Points on a hilly landscape, in no order, each with its height.
From any point a ball rolls to the lowest of the 2 points nearest to it. It stops when none of these is lower. Distance is the straight distance between rows; heights are no part of it.
(192) h=222: 15,-33,-22,41,-32,13,21,12,-38,26,-35,-25,-4,39,-38,-21,11,25,0,-2,29,4,18,4,9,14,8,5,-10,7,-13,26,5,-17,49,15,54,5,-3,30,22,13
(315) h=388: -7,-8,4,19,-9,-1,-10,-7,-37,-1,-2,10,35,-14,-9,-15,5,11,-3,14,32,-2,-8,26,-34,25,22,20,1,-9,4,-2,-15,1,6,-32,12,16,16,-11,9,-2
(1085) h=575: 11,16,53,-6,0,0,2,44,16,22,14,6,-17,5,14,-41,-8,-7,-24,-18,22,-18,5,17,7,-29,61,16,-18,-15,-2,0,-23,20,-49,-37,-12,-32,11,-15,0,-20
(517) h=264: -31,-19,26,2,13,-13,27,2,-16,7,14,9,8,24,-13,6,16,-29,-8,5,16,0,-8,3,-8,-39,-33,21,1,-10,13,3,3,25,40,-15,-5,-11,8,50,-11,-3
(478) h=157: 41,-13,-17,-9,14,-6,1,-9,3,13,-14,33,12,-54,6,-12,22,58,-7,-16,-10,-8,19,31,-14,36,13,-27,7,35,3,-15,33,-40,3,-12,9,2,10,-30,-35,-24
(864) h=442: 9,3,-5,32,-9,-9,-19,-56,-7,-16,-42,12,-3,8,10,-8,-33,34,19,8,-27,-22,1,5,-5,50,-10,-8,18,14,21,-27,35,-46,-2,16,-12,22,-6,6,-13,-10
(223) h=387: 26,24,-18,25,-34,-13,26,-9,9,-18,-28,27,4,-21,7,-17,-22,44,2,0,-4,-13,-15,6,25,36,1,-16,-6,8,19,-5,28,-23,-32,11,-6,-6,-25,-7,19,-15
(567) h=324: -23,10,-23,19,35,-25,-22,-30,-8,28,-6,-11,34,27,8,21,18,-3,6,-14,-13,-14,20,-11,-42,-16,-13,-4,8,-5,43,-5,-4,-3,59,2,-19,2,-14,13,5,-10
(480) h=481: -24,18,3,-8,10,-9,-28,-49,14,-37,-16,17,-1,-16,17,28,-11,0,11,15,-10,7,0,-7,-5,36,-34,-5,40,4,17,-15,25,-24,6,6,-44,18,-9,-34,-18,-11
(571) h=416: 7,31,-1,10,-11,-11,-27,-21,22,-18,-26,22,-30,4,13,-26,-16,31,-7,8,-23,-14,-6,16,6,41,7,-32,8,-18,15,-30,5,-66,-41,12,-28,11,-9,-2,-12,-11
(906) h=314: -18,-12,-14,-18,30,13,-11,-15,-38,2,-10,12,24,19,-34,19,-8,-21,-4,7,37,-14,8,-24,-14,3,-36,31,9,15,-10,-24,8,-18,42,-2,0,10,1,30,-6,4
(27) h=376: -14,-16,3,0,-15,-6,-26,-16,47,8,-6,-1,-10,-1,34,-22,-7,18,-3,-5,-12,36,-17,14,-36,11,36,-2,-1,-20,0,12,-12,-17,-19,1,2,9,-5,-7,17,-3
(166) h=479: 2,18,-10,-7,-13,-4,13,19,23,-16,21,6,-4,-4,6,0,-13,7,-28,-3,0,10,-16,12,27,-2,18,-7,-1,-13,4,9,-33,11,-38,15,0,-13,-21,-2,25,3
(468) h=404: 55,9,8,-26,-2,-10,-13,-3,22,-29,-14,37,-24,-43,12,-1,-16,29,-8,-26,19,1,9,36,34,11,-7,-6,-7,27,-7,6,-16,-9,-14,-35,22,-3,-8,-30,-20,-31
(759) h=523: 2,41,18,-17,-29,-17,-9,16,20,-8,32,-8,-1,-14,21,-11,-16,-27,-19,22,8,-27,20,12,41,-22,51,-10,13,3,-5,-16,-58,42,-47,1,1,-20,23,-47,-25,15
(884) h=650: -9,-19,23,-6,-11,36,48,42,-9,23,15,-19,-18,17,-10,-9,-10,12,21,0,8,-6,15,4,12,-12,26,4,-38,-2,-9,-1,17,10,-16,-37,-8,-38,7,16,10,2
(526) h=430: -48,-22,-13,-7,-22,16,1,-21,35,-2,23,-16,12,-5,31,9,-7,19,6,14,-43,15,-5,-14,-26,-22,-4,-6,6,-23,38,-5,6,27,-29,16,-53,-1,2,-16,1,13
(68) h=524: 6,21,-19,9,18,-25,-2,2,13,14,8,3,24,2,-10,14,-1,-44,-20,4,-19,-5,-4,6,10,-14,-36,-16,19,-14,14,12,-24,19,-5,39,-7,21,-7,8,-6,-14
(431) h=606: 24,19,29,-7,12,-17,-56,-33,-6,-6,16,-13,8,-5,19,13,-7,-25,33,20,16,7,-46,-15,-16,25,22,32,25,14,-21,-1,-8,10,42,-23,9,31,-28,1,-4,20
(669) h=332: -10,11,-32,6,32,16,-46,-11,-7,-11,-13,16,8,-4,8,0,-18,11,-13,-8,9,-30,14,9,-18,22,-10,-1,23,-3,0,-41,-1,-28,-15,-2,-12,6,15,-20,-1,22
(193) h=437: 17,-3,23,29,-30,6,-1,2,4,-14,19,-10,4,13,12,-8,-10,-31,11,22,5,30,-44,-5,-10,-6,24,21,-3,-24,-35,41,-10,17,-13,8,24,13,7,-8,35,17
(1079) h=421: -3,7,-7,5,-36,-3,61,15,-12,-26,-4,-17,-46,43,-11,-2,34,-2,4,14,-21,30,-31,2,25,-28,-13,-30,-21,-2,3,32,1,18,-6,6,18,11,-16,39,39,1
(1211) h=456: 40,29,20,20,3,1,28,20,-3,-19,-18,27,19,-41,21,-17,-20,0,-16,-17,5,-52,25,-3,32,49,-10,-4,7,9,-4,0,27,1,-63,-8,-55,-34,19,-24,-9,-20
(138) h=429: 72,-6,11,-2,-5,9,-7,24,17,-33,-4,42,-2,-48,12,10,-16,-11,-29,-20,34,-25,29,18,34,8,18,-7,-4,21,-15,18,-12,2,-32,-23,23,-34,10,-42,-20,-10
(227) h=136: 12,-1,-7,18,-49,15,16,5,-38,-41,-38,-20,10,37,-30,-20,-15,25,18,6,6,-9,-18,-10,10,1,2,17,-8,-4,1,-2,11,-4,5,-31,22,-5,2,25,26,-6
(495) h=462: -9,60,-2,-17,-10,-47,-1,-13,30,8,17,4,-8,-9,12,-3,9,5,-12,22,-30,6,4,29,31,3,9,-33,2,-24,27,-9,-18,-8,-23,12,-7,19,-16,-35,-8,-18
(232) h=622: -33,-20,3,-5,-40,22,19,-10,8,-8,-8,-53,-56,52,-2,7,10,4,19,12,-19,75,-15,-9,16,-26,21,-8,-10,-2,-24,33,27,-2,32,-3,20,8,-12,9,25,7
(1071) h=309: -17,-35,-28,3,19,4,21,30,-15,12,-3,5,40,11,-23,18,27,-35,-22,-3,13,-7,16,-7,-31,-36,-60,10,11,-8,10,10,-8,24,9,20,-12,-9,13,30,-10,5
(976) h=352: 10,15,-24,11,-17,23,22,-2,-19,-17,-4,13,28,-18,-27,-4,-25,24,-5,11,26,-26,-21,8,14,26,-6,19,3,4,-7,-11,1,-4,-22,12,-1,7,-8,4,27,4
(485) h=506: -10,-5,-1,9,5,-4,-32,-40,4,-63,-11,-8,-12,0,9,31,-18,-10,4,17,-23,35,-15,0,8,18,-38,9,27,25,18,11,21,-5,30,12,-4,23,-35,2,-6,-8
(1255) h=284: 1,22,-2,14,39,-13,-7,3,-8,-7,-23,20,17,11,-30,44,-8,-33,-14,-2,9,8,43,-16,-12,-27,-52,-19,17,-12,-6,10,9,-16,35,16,7,4,10,40,0,-28
(199) h=286: -8,-1,-17,-4,30,-50,-10,-17,-17,27,-10,26,55,-9,-2,6,37,-3,-23,-1,31,-10,14,-21,-52,-17,-22,-6,13,-27,26,-8,-18,-18,39,0,-27,-4,8,5,-13,-11
(483) h=516: 8,26,-9,-24,1,0,-21,23,-9,-15,29,-18,19,2,3,24,27,-63,12,-20,-43,-8,-7,-42,-4,-40,-25,31,23,-24,6,1,-22,53,-30,58,-19,15,8,-32,0,39
(1006) h=414: -11,2,32,17,-7,14,0,0,-7,10,19,-13,5,15,-7,-14,-4,-2,20,17,35,28,-13,5,-3,6,38,24,-18,-23,-10,23,-13,-5,5,-27,19,4,1,-29,7,8
(895) h=340: 31,-7,14,2,36,-1,-2,7,-15,-29,-18,27,-4,-37,-27,37,0,4,-1,-15,34,2,30,15,22,-2,-6,-9,-28,38,-15,15,10,-3,34,-27,49,-9,17,-8,-31,-33
(248) h=253: -14,-42,34,26,37,14,9,-6,-23,22,13,-10,5,-6,-5,10,17,-51,-10,8,8,-12,33,16,-11,-19,4,10,-5,29,-11,19,20,30,48,3,29,-15,23,33,-24,-22
(22) h=297: -16,-17,-35,-10,0,19,-57,-13,4,-17,-10,1,2,-5,20,2,-7,33,7,-7,5,17,0,7,-37,18,19,-1,11,6,3,-18,-15,-28,3,-6,3,-1,-4,-50,-5,35
(1247) h=569: 15,-14,0,1,7,-19,-54,-14,-6,-1,22,-17,29,-24,35,9,13,-50,-3,-13,16,10,-31,4,-38,-13,-6,38,12,20,15,20,-27,28,30,-28,11,23,-12,-36,-43,21
(349) h=275: -7,14,-4,-14,-3,17,7,12,1,16,-18,0,-23,-17,-10,-12,-29,54,32,-4,-4,-29,7,-17,3,42,18,-11,-4,-2,-14,-38,9,-35,-40,-29,-32,-16,-3,5,18,-1
(667) h=354: -45,-12,-23,-27,11,3,27,-21,-17,19,-2,3,5,1,6,12,20,9,-3,0,20,14,18,-21,-14,-7,-35,10,4,12,-8,-25,39,-7,44,-26,-16,-1,12,24,4,-3
(999) h=344: -15,-8,26,24,16,-38,-7,-28,-23,13,-28,-11,7,37,0,-5,25,8,8,-19,-3,-23,33,10,-37,9,14,-6,0,-14,34,-10,0,11,72,-35,-1,-2,-3,30,12,-5
(588) h=213: 3,-37,10,23,9,12,42,1,-32,4,-19,13,23,14,-23,2,15,-20,-13,-18,24,-29,14,0,-11,-22,-44,14,-10,5,-9,-11,26,13,48,-33,1,-33,20,72,-2,-7
(465) h=504: -4,10,-14,-36,-25,2,23,26,39,-1,34,-15,-28,9,23,-14,2,-22,-12,12,-33,1,-26,-10,25,-19,11,-16,0,-19,3,18,-39,44,-58,52,-23,-7,-16,17,13,15
(995) h=162: 9,-23,20,-5,3,22,-18,14,22,4,29,3,-12,-57,14,-2,-24,19,3,46,21,-3,-7,-14,-20,36,52,3,12,-2,-51,13,-5,-14,-11,-18,-3,-8,30,-62,17,16
(479) h=490: 48,25,40,4,19,-1,-1,10,2,-40,-20,47,11,-7,1,-6,-26,-2,15,-20,9,-42,11,-14,20,33,-43,8,11,15,-22,-26,29,-1,-50,-23,-37,-12,16,-12,-29,-31
(151) h=549: -27,27,13,18,14,-12,11,-19,6,10,-3,-9,-18,39,0,-2,-2,-19,-2,-4,-43,4,13,15,3,-3,-11,-3,2,-8,23,-10,19,1,20,-8,-7,6,-7,34,7,-29
(236) h=262: -2,-30,-10,34,10,-1,44,27,-28,41,-8,-9,20,4,-34,4,24,4,-5,-12,15,1,28,4,1,-4,-6,-15,-16,13,10,24,3,-1,38,24,34,-4,-4,19,-5,7
(653) h=265: -10,-31,3,5,19,7,0,-13,-33,-6,-16,12,19,29,-42,11,14,-35,-5,0,37,-24,25,-25,5,-15,-50,15,24,9,-19,-20,34,8,85,3,11,-21,11,66,-4,3
(927) h=100: -11,-31,0,-36,-14,10,-6,-2,19,31,24,-5,0,-48,14,-6,14,13,-10,27,7,39,-16,0,-11,20,42,10,7,18,-29,19,-3,-10,7,-2,8,7,8,-60,-8,10
(721) h=299: -4,-43,2,28,10,-16,7,3,-31,56,5,-26,25,11,-23,-7,31,3,-4,-7,24,13,11,-3,-19,23,-12,5,-11,11,35,15,-25,3,70,27,16,22,-9,25,-10,42
(301) h=325: -11,-34,-3,18,-15,-4,17,-6,-6,62,18,-28,5,36,10,-24,33,17,13,-12,14,47,-19,-8,-27,7,22,17,-22,8,17,11,-14,-6,51,19,9,20,-14,7,-1,40
(85) h=638: -9,-44,2,-2,-26,20,11,5,-7,11,13,-54,-49,66,2,8,25,-22,25,-7,-16,45,-32,-28,-9,-33,6,9,-7,9,-15,36,-13,21,31,27,20,20,-15,6,15,40
(808) h=613: 24,0,37,-28,3,30,45,51,3,46,26,-14,-16,11,7,-16,2,0,-8,-28,6,-33,17,-4,27,-28,33,7,-30,10,-3,-3,0,28,-48,-30,-21,-60,11,4,4,-30
(277) h=564: -2,24,-12,-18,3,1,-45,-3,15,-11,35,-3,13,-21,21,11,-7,-33,-6,14,18,-7,1,1,12,-6,7,6,27,3,-15,-7,-38,9,-4,-5,8,23,11,-51,-41,40
(58) h=342: -7,-31,-28,0,3,12,17,46,-16,-8,17,-6,11,13,-25,3,29,-21,-14,-29,-2,9,-19,-5,-6,-51,-43,9,-2,-2,9,31,-28,42,-10,32,2,0,-19,20,3,45
(48) h=461: 66,12,25,11,23,-14,-12,22,-4,-47,-14,34,18,-32,-1,-14,-7,-7,-11,-18,10,-47,37,22,10,4,-20,-11,-1,28,-16,-5,9,4,-27,-38,-1,-21,26,-17,-37,-37
(405) h=374: 55,21,14,-8,24,-28,2,-7,10,-19,-42,28,-3,-56,-13,38,-3,30,9,-15,9,-22,20,20,34,1,-18,-29,-13,33,7,12,5,-16,-1,-14,24,-4,4,-1,-23,-57
(128) h=349: -9,-15,-9,-8,-14,-1,-3,-6,24,54,18,-18,-1,25,18,-28,18,3,2,-8,-20,37,-30,0,-28,-17,20,10,-13,-13,16,17,-28,-4,-1,31,3,16,-23,-9,-5,17
(736) h=457: -49,10,-20,-29,-17,-8,4,14,27,-34,25,-10,5,-7,16,21,-5,-9,2,18,-31,9,-27,-42,-7,-20,-31,-7,6,-35,8,-12,-5,20,-33,32,-52,-2,9,-18,18,33
(137) h=590: -4,5,-11,-10,35,13,-40,12,-15,-25,30,25,29,-15,-9,11,-6,-50,-20,9,29,-17,8,5,14,-25,-10,9,18,1,-25,-21,3,3,-10,9,1,1,7,-10,-35,9
(464) h=315: 18,6,-3,2,-20,18,-9,4,-10,-6,-43,3,2,1,-14,-24,-40,58,15,-1,23,-35,-6,-14,12,29,30,20,-12,13,-23,-23,-2,-27,-23,-7,6,-18,-5,6,33,7
(919) h=177: 13,5,31,22,32,-18,-1,6,-19,29,-11,9,-7,2,-25,-13,2,-13,-11,-14,27,-14,19,37,6,7,16,-2,-11,7,-19,2,-9,-3,30,-26,21,12,10,20,-20,-30
(164) h=386: -34,-13,14,-43,21,2,35,-3,0,8,8,7,-14,-30,8,10,4,8,6,3,8,4,1,-29,-10,12,-4,11,-3,9,-12,-19,57,4,6,-56,-33,-13,25,26,9,-7
(194) h=551: 4,-18,6,8,11,-7,-40,0,1,-31,11,8,3,-3,11,15,14,-22,-8,-5,28,21,-2,28,-14,-32,-2,13,-6,4,15,22,-26,12,28,-20,28,9,-5,-28,-20,8
(198) h=330: -13,-15,-35,-18,0,-3,-39,-13,-1,-16,-23,18,8,5,-13,-19,-6,37,-6,-17,23,20,-11,20,-12,-5,1,16,-3,10,22,-25,-25,-28,10,-10,23,7,-12,-1,-4,12
(211) h=495: 27,49,-9,19,12,-42,-9,-8,13,-22,-7,30,1,1,4,21,-3,-23,-18,17,-13,-19,18,30,7,12,-43,-27,12,-25,19,2,-24,-24,-26,23,-10,10,-4,1,-18,-22
(1092) h=260: 43,-3,-17,8,20,23,32,-2,-12,3,-34,14,24,-22,-25,3,-7,20,-5,-27,3,-30,30,-2,28,41,-29,-4,-22,47,-8,-2,37,-11,14,-6,16,-5,3,19,1,-28
(935) h=181: 24,-3,-18,26,-48,-12,3,-2,-31,1,-76,-21,2,44,-51,-32,-11,35,6,1,10,-10,-2,-17,34,3,24,17,-10,-5,13,14,15,-19,29,-6,59,1,2,36,23,-22
(1024) h=228: 23,36,11,-30,12,4,14,-2,14,26,-17,23,-12,-9,-10,-22,-8,53,14,-44,-7,-19,18,-6,19,41,-6,-15,-8,25,-10,-38,38,-32,-33,-15,-31,-21,-7,-14,-13,-21
(891) h=420: 29,31,-3,-9,-22,10,17,12,12,-17,-5,18,0,-44,29,-11,-31,29,-16,-11,19,-39,-14,-10,41,33,12,-2,-2,-7,9,-4,10,-12,-57,3,-39,-40,-16,-8,24,0
(238) h=600: -39,-23,7,-13,-28,14,27,1,21,12,-20,-45,-53,34,2,9,-14,-3,21,2,-31,39,9,4,20,-32,7,-6,-24,3,-13,-1,18,5,-5,-26,8,-21,10,36,12,-12
(233) h=211: -5,-37,11,11,20,12,32,-6,-9,54,21,-36,14,-7,-3,2,19,-65,-8,18,-8,-15,8,2,-2,-28,-8,8,16,18,9,38,4,65,33,35,21,16,14,29,-30,-27
(317) h=364: 10,-26,-18,-7,-3,5,-2,8,-3,18,-9,16,1,-7,-5,-15,8,30,-28,-34,32,28,9,20,-5,-5,29,-3,-31,18,8,3,-25,-27,7,-2,14,-23,-15,-17,-8,6
(1002) h=261: -41,7,-24,-12,-6,10,-44,1,19,7,24,-12,5,-28,32,4,-14,22,11,10,-13,-10,2,-2,-24,17,25,-18,4,-16,12,-19,-21,-18,-33,15,-29,15,22,-54,0,45
(668) h=202: 23,-13,-19,-8,10,-11,-23,-38,-12,8,-6,21,25,-46,-5,-15,-2,57,-5,6,26,-30,-14,20,-20,42,10,-2,27,32,6,-25,16,-13,1,-11,-7,36,18,-29,-13,-17
(73) h=307: -36,-26,31,7,19,-4,13,-11,-23,8,0,10,3,19,5,-13,16,-7,-3,-19,0,-11,13,4,-35,-4,16,16,-2,-20,8,-16,5,28,40,-46,-17,-11,23,32,7,4
(1155) h=360: -9,-10,-7,13,5,-14,-22,-9,-26,5,-7,3,33,18,-11,-21,4,0,-1,-17,16,5,-29,-1,-21,5,-3,32,3,-11,19,-6,-33,10,16,-5,3,10,-6,25,-4,16
(304) h=525: -2,-2,-16,-1,-34,19,1,39,33,24,20,-25,-5,31,17,-27,6,-2,-6,3,-10,-1,-31,-12,-12,-35,29,2,-25,-37,6,19,-49,29,-39,44,-14,1,14,6,32,18
(1228) h=402: -10,-34,-10,-15,-37,17,39,17,3,15,-15,-5,-15,1,-21,-11,7,53,7,-21,26,38,-2,-4,7,-6,27,-2,-32,10,-3,3,5,-34,-3,-20,14,-25,-18,-5,12,8
(655) h=576: -40,10,25,-20,-12,-4,11,-20,21,11,7,-27,-46,28,16,-6,-3,2,15,15,-44,24,-16,-9,3,8,19,-14,-19,-8,1,-9,15,-8,11,-21,-10,-8,-14,46,23,-22
(454) h=447: 4,6,26,21,-19,10,42,6,20,-17,13,-9,-34,33,-10,6,4,-6,7,-1,-19,38,-5,18,32,-21,16,-5,-27,-14,-10,41,6,15,-3,12,36,12,1,-3,31,-26
(788) h=486: 10,10,28,37,-20,15,-15,-23,-8,-41,-3,-14,-13,30,3,-6,-19,-30,12,34,-17,8,-35,11,13,19,-3,6,15,-10,-28,-3,16,4,0,9,21,5,-11,52,29,7
(419) h=652: 11,-13,0,-2,-21,30,3,18,-1,18,33,-49,-17,30,1,4,17,-42,38,-4,-34,14,-40,-24,-6,-22,11,20,-8,-14,-9,25,-14,48,-2,43,13,29,-1,3,8,29
(1217) h=180: 9,8,-19,31,-56,15,36,22,-9,-29,-28,-20,-23,43,-20,-3,-28,35,18,11,-17,19,-5,0,21,-1,11,-10,-19,-20,-19,14,27,-16,-17,-19,22,-8,1,4,47,12
(190) h=529: 21,-14,3,7,4,-6,-57,-37,1,-60,-19,11,9,9,7,10,-23,-4,2,4,12,5,-19,17,-8,-10,-20,20,21,19,6,0,-9,1,37,-14,34,11,-7,-9,-11,-8
(421) h=669: 10,-7,16,-23,-23,24,-2,48,-8,18,43,-47,-38,26,-8,-5,14,-35,44,1,-31,-21,-55,-42,-9,-43,-1,6,-26,-37,-15,4,-40,34,-35,42,1,26,1,20,19,60
(1195) h=235: 7,21,2,8,43,-32,11,26,-8,33,-9,19,6,-5,-38,41,3,-18,-9,-4,23,-13,43,5,14,-16,-13,-28,2,-1,-1,-2,-13,-15,14,4,15,4,6,16,-9,-41
(460) h=243: 0,12,-19,-3,9,-38,-4,-27,-7,10,-11,34,38,-30,-8,-9,15,26,-5,-3,12,-20,9,2,-40,16,-10,-7,23,-6,17,-27,18,-21,11,-14,-14,9,23,-1,-4,-28
(434) h=722: -15,-4,-11,2,9,37,-19,10,-27,-12,24,-20,29,-8,-3,16,-15,-6,27,15,8,-3,-14,-19,-8,10,1,19,10,-13,-19,-1,0,15,-12,15,10,2,-6,-13,15,48
(150) h=542: -12,26,-16,-18,10,8,-58,13,6,-20,35,-28,-1,-7,18,35,2,-39,29,-10,-27,1,0,-19,6,-14,-8,17,17,-12,0,-8,-40,23,-19,35,-2,11,5,-61,-20,62
(102) h=677: -15,-24,8,-16,-4,39,18,40,-2,-10,19,-3,-1,-33,12,7,-16,23,2,15,7,-13,9,-10,-2,-15,27,5,-30,-8,-22,-5,7,5,-34,-35,-1,-32,22,-11,25,21
(957) h=326: 1,13,-23,13,47,-7,-38,-9,4,-8,-21,28,19,2,-11,25,-20,-25,-12,-4,5,-22,55,5,-28,-12,-36,-11,26,-13,6,-11,-2,-32,14,1,-10,3,13,-4,-18,-18
(1039) h=443: -12,7,-31,-19,-22,9,49,11,-8,11,-20,-12,-24,15,-13,4,4,26,10,-20,-1,25,1,2,37,-10,-9,-14,-12,10,-1,-18,32,-19,-1,2,0,-19,-23,22,10,-10
(155) h=521: -7,45,-8,8,29,-27,-21,-28,10,-20,-11,19,-16,47,1,4,4,-34,-21,9,-36,-4,18,0,-8,3,-50,-25,14,-16,23,-10,4,-26,-3,12,-19,9,-5,33,12,-31
(1107) h=298: -11,-22,27,18,54,6,7,3,-36,-5,-17,16,9,-22,-21,32,21,-24,-15,-23,34,-7,40,-6,7,-13,-20,-1,-22,35,-11,16,39,4,56,-14,33,-15,16,37,-31,-28
(741) h=217: -17,-17,4,7,-7,1,-36,1,31,-8,4,-1,-25,-55,19,-14,-19,47,15,21,-1,-5,11,2,-24,44,32,-18,10,-12,-12,-12,15,-35,-30,-5,-19,-6,9,-49,8,16
(747) h=458: 27,5,18,37,-8,-6,19,7,17,2,8,12,-7,24,8,0,5,-25,-15,3,14,32,-7,22,17,-9,20,14,0,-18,-46,53,-15,1,2,26,41,15,4,-15,15,-23
(342) h=503: -3,7,19,16,-24,10,-20,8,15,-35,18,-19,-23,17,24,-19,-22,-20,8,50,-26,-3,-38,-16,0,-1,0,-8,-10,-34,-17,7,-7,4,-34,6,-4,-14,-1,63,46,25
(837) h=172: -21,-29,-2,2,-2,7,46,-17,24,52,22,-29,-16,-1,21,4,10,-27,-4,4,-28,-3,-6,9,7,-8,-1,-2,-4,9,13,22,26,42,11,34,6,19,7,28,-4,-26
(141) h=550: 3,4,42,-19,-10,3,-15,47,25,-11,37,5,-2,-5,11,-22,-17,-27,-19,24,22,-8,-11,2,18,-50,61,6,-5,-22,-11,-2,-32,36,-50,2,-9,-36,15,-13,-1,7
(714) h=116: 13,17,8,-4,22,-6,5,3,5,55,-6,18,-9,0,-5,-23,-10,4,-16,-19,-7,-12,32,22,11,13,26,-2,-14,10,-6,-16,-8,-3,-26,-12,1,-5,-10,6,-9,-25
(544) h=212: 19,-6,-34,17,9,15,42,-2,-13,33,-2,23,21,-41,-1,-4,6,31,-19,-1,-12,-20,28,5,7,43,7,-19,-10,39,4,-2,47,-37,7,12,11,-3,-8,-3,-6,-22
(494) h=372: 6,-11,2,-9,1,4,18,37,-39,-34,2,-9,-21,58,-32,-3,14,-34,10,-9,-20,22,-41,-9,11,-59,-30,-10,1,4,-8,26,-27,29,-8,32,16,18,-30,29,9,29
(776) h=487: -13,21,-33,-21,-8,-22,10,9,19,-13,24,8,17,-2,7,24,16,-35,-12,4,-25,-1,10,-43,1,-19,-46,-2,32,-27,6,2,-17,38,-34,62,-31,6,21,-49,-10,19
(363) h=452: -22,16,-20,-20,-4,-12,11,-38,24,-14,-22,21,-3,-9,1,5,8,34,-2,13,-17,26,1,-33,-17,15,-53,-22,23,-16,14,-20,56,-40,8,20,-52,-4,-9,-9,-12,-14
(987) h=398: 4,-12,-16,-26,-27,-9,30,10,-24,-14,-3,-37,-43,35,-15,-4,40,-21,13,-9,-51,36,-45,-15,-6,-43,-23,-42,-15,17,-5,40,-28,28,-6,31,19,39,-30,28,30,28
(1099) h=588: -2,5,15,-10,39,-21,-40,-35,-18,7,14,-15,20,-9,29,30,15,-32,15,-4,8,13,-20,-13,-12,20,-5,39,20,22,17,3,-21,26,61,-24,-15,20,-31,-7,-32,14
(760) h=174: 7,30,-4,-36,13,-6,17,16,40,35,0,25,-26,-24,11,-6,-2,16,-19,-23,-24,-22,44,22,34,15,12,-20,-2,16,-7,-24,7,-17,-45,2,-32,-27,-9,-31,-26,-12
(456) h=701: -30,-24,9,-7,22,45,-21,4,-20,-27,18,-11,0,-17,1,16,-15,5,13,15,13,11,4,-8,-9,-5,7,13,4,5,-24,-22,22,-2,9,-40,3,-8,15,-9,0,15
(311) h=459: 34,32,1,17,-30,-10,-11,9,21,-14,15,11,19,-13,5,-4,-12,-7,-7,21,20,18,-47,1,17,16,18,5,1,-18,-8,17,-41,0,-32,2,26,19,-21,-19,15,15
(550) h=496: -5,52,12,-33,0,-31,1,3,8,25,15,-6,-8,-30,16,-6,-8,-5,-17,14,3,-22,26,22,37,-5,30,-20,18,-1,-1,-19,-34,12,-30,-19,-10,9,15,-59,-36,-20
(764) h=419: -29,-8,5,-28,2,-8,24,-20,20,15,-8,12,-13,-36,13,-3,13,49,13,-6,-23,4,21,-17,-25,19,-26,-9,-1,-4,-4,-23,61,-20,-7,-29,-62,-14,11,-2,-14,-16
(423) h=403: -38,-19,-11,-5,-14,4,-12,-27,32,0,4,-5,-2,0,24,-2,6,27,6,-8,-46,24,5,20,-36,-14,16,-11,-4,-5,32,2,18,-16,6,5,-10,-16,-13,-19,0,-4
(530) h=434: -9,44,-13,2,-16,-23,-31,-41,27,1,4,9,-5,-7,28,-19,11,31,-11,14,-40,15,-22,27,-12,17,14,-35,8,-22,28,-27,2,-39,-12,15,-13,10,-30,-15,1,-9
(63) h=465: 24,11,14,36,-8,10,-23,-48,1,-17,-30,-1,-6,19,-6,-9,-29,10,21,19,-7,-21,-26,3,14,45,1,19,20,9,0,-10,8,-23,3,11,23,28,-1,20,23,-13
(1041) h=743: -23,0,-15,-9,6,12,20,21,-23,9,38,-22,17,-2,-16,19,13,-5,10,9,-6,12,9,-7,9,-3,9,4,-12,10,15,2,0,27,1,18,6,5,-2,-37,-2,17

Call two points neighbours if one is among the 2 nearest of the other. Go from one point of each pair to the other, from neighbour to neighbour, staying as low as possible. Name the highest point that can't be avoided.
(571), (927): (342)
(927), (714): (669)
(478), (588): (999)

For each start below, name the point where the ball stops.
(431): (588)
(277): (227)
(48): (837)
(454): (588)
(421): (227)
(479): (714)
